Points, in no order, along strands that fork, close into loops and pass close to each other.
(in the rows, 128 means zero)
Points whose rows are less than 47.5 apart are linked; no others are. Some points are linked to none.
Lipi: [122  97 161 152  94 103  73 146 154 106 116 143 129]
sop: [156 120 151 115 105 113 122 119 102 116  97 138 150]
zupa: [139 133  75  97 142 143 191 114  99 145 105 115 114]
dis: [142 121  88  96 135 153 154  97 135 147 132 111  88]
fega: [112 166 126 173 115 108 105 211 108 101 118 133 158]
Sok: [146 151 104  58 134 137 119  61 167 145 184  96  75]
fur: [165 120 161 108 116 115 129  97  98 122 105 135 142]
Zama: [136 151 144 147  95  95  96 177 105  93 103 136 160]
Rukod: [125 122 118 121 144 144 163 126 114 147 117 130 130]
voda: [120  72 185 146 114 112  71 109 168 126 160 136 118]
nezu: [103 181 155 197 140 106 100 187 103  94 140 135 178]
difid: [115 139 166 169 127 112 104 151 122 113 123 143 167]
rim: [149 128 208 148 150 110 116  77 111 124 142 140 161]
zam: [ 91 148 126 168 139 132 139 187 118 131 121 141 165]
vorot: [ 78  80 111 159 140 169 113 154 185 159 164 131 102]
pani: [101 145 147 171 136 124 121 172 120 123 123 142 166]
Godet: [105 111 103 131 154 160 160 129 140 158 140 125 110]
zek: [109 121  89 121 161 159 172 121 134 162 142 117 103]
kiv: [151 120  86  96  88 135 146 139  97 118  75 126 133]
Nad: [155 117 148 118  88 108 106 130 109 106  91 139 148]
korep: [ 85 148 103 162 132 136 146 205 117 131 115 137 158]
nuga: [107 157 174 201 131  93  66 171 121  84 138 139 164]
netik: [ 82 102 117 158 150 161 137 158 159 156 144 136 123]
sir: [156 155  88  72 153 135 187  78 117 143 129 107  94]
pife: [103 167 167 198 137 102  83 177 113  92 138 138 172]
pemil: [175 148 178 114 120 103 137  92  67 110 101 137 179]
reg: [114 167 111 144 122 119 165 189  79 119 111 133 180]
Sukig: [146 117 108 106  98 133 139 136 107 123  88 132 134]
tefel: [152 139 103  69 134 139 131  69 155 144 165  99  75]
vog: [ 91 109 108 145 156 162 156 145 145 160 143 131 119]
vagez: [154 156 148 140  81  81  86 171  92  79  97 133 161]
gabik: [114 115 161 168 104  98  70 164 149 100 118 143 138]
puzuz: [ 99 126  77 132 138 152 179 165 111 147 106 130 138]
kol: [103 126 195 192 139 106  79 134 144 108 146 146 164]
Loguf: [ 82  74 146 168 127 143  82 152 190 143 164 140 114]
dut: [ 84  72 126 157 132 158  94 146 189 152 171 133 103]
Fuf: [ 88  97 189 191 145 126  80 135 173 132 168 146 143]
Gop: [142 155  71  79 156 142 187  81 133 150 141 101  85]
ravar: [135 151 183 169 107  82  69 143 106  78 118 139 171]
Doz: [157 146 122  83 158 131 177  79 110 144 130 115 106]
Guzi: [111 133  89 123 145 145 186 147  98 147 107 128 142]
lene: [141 150 132  92 175 132 179  83 119 152 148 118 106]
peki: [174 123 156  96 124 118 137  85 101 126 111 129 131]
dol: [123 148 135 155 105 105 102 184 113 102 105 139 158]
rugo: [161 149 132 118  69  90  99 172  89  84  83 133 156]
noze: [191 137 150  65 130 117 143  57 108 128 124 118 102]
zur: [110  83  85 128 120 166 114 125 172 153 153 116  84]
Kibut: [125 104  83 117 119 158 147 131 135 145 114 121 106]
tuzu: [ 82 120  84 150 147 158 168 175 132 152 118 136 135]
Med: [120 147 129 109 192 140 183  93 131 162 165 119 107]
fida: [144 104 121 115  98 131 119 131 125 120  97 133 127]
Levu: [ 79 133  95 157 142 149 158 192 126 144 117 137 149]
lufet: [142 126  91  97 138 146 169 103 117 146 118 118 105]
Golef: [150 124  93  86 130 149 144  84 142 145 143 106  81]
gigeg: [150 128 132 120  79 103 103 157 107  98  85 138 149]
vusab: [117  95  77 124 119 165 133 128 155 149 129 120  93]
Rato: [152 136  73  84 124 138 190 113  82 137  87 114 124]
big: [126 151 201 185 124  86  68 124 113  77 131 142 178]
lav: [141 151  69  78 147 147 170  80 146 152 150  99  78]
Dirob: [144  95 126 109 118 140 118 104 143 137 133 125 102]
rizis: [125 143 176 170 119  98  88 145 116  99 121 143 170]
rorit: [113 133 115 118 181 149 178 108 134 163 156 121 106]
tira: [134  94 150 134  90 110  86 137 144 110 110 140 126]
Rutid: [159 147 100  80 144 128 197  98  77 138  97 115 124]
Tifod: [124 131 108 116 156 143 182 122 105 150 118 126 131]
nevol: [146 125  57  94  78 141 158 152  93 118  67 121 132]
riked: [164 174  97  46 140 127 166  52 145 135 154 100  85]
ger: [104 175 138 184 129 108 111 203 102 101 131 133 171]
mifop: [ 74  92 116 165 151 165 129 160 174 159 157 137 116]
sevi: [173 163 113  50 140 125 157  51 135 134 147 104  86]
Voka: [ 87 112 187 198 145 119  81 146 165 124 157 148 152]
fev: [135  82 144 127  98 122  92 123 151 120 122 136 114]
zis: [183 146 136  58 134 121 147  56 121 130 135 112  92]
tez: [112 142 201 195 135  92  67 128 128  86 141 145 173]
fid: [152 169  75  59 138 137 165  61 151 144 157  94  78]
Buna: [146 112 181 137 125 111 107 102 122 123 126 140 147]
minol: [119 107  97 130 100 142 123 162 137 127  99 135 125]
ber: [114  76 102 119 117 159  90 113 177 151 174 113  77]
danab: [105 133 169 188 119  95  65 173 143  97 128 143 149]
kosak: [144  96 128 116 107 133 116 118 135 127 112 133 117]
dur: [188 124 157  79 121 115 133  67 104 125 115 123 114]
dolog: [161 162 122  41 134 126 125  45 160 135 177  99  83]
gen: [ 87  82 174 177 142 135  83 138 179 143 174 143 126]

A fork is a point with three links, a tip a point with one. Leave the first point through the second and follow the links. Name the first fork or tip that comes.
ber; zur => Kibut
lufet; dis => dolog
nevol; kiv => kosak
kosak; fida => nevol
korep; Levu => Rukod
Sok; tefel => Rutid
Kibut; vusab => ber

A piece is all that can be reached along the links. How many separate loops has the piece of each point below (a circle has one, a figure eight two, a Y none), and how many tips (points with one link)?
fega => loops 0, tips 3
vusab => loops 0, tips 2
zupa => loops 0, tips 2

A tip is a point with one link. Name the tips that can be reached along the links from each point below, in the order of the rows.
fev => Rukod, Dirob, nevol
Rato => Rutid, dolog
zur => Kibut, ber
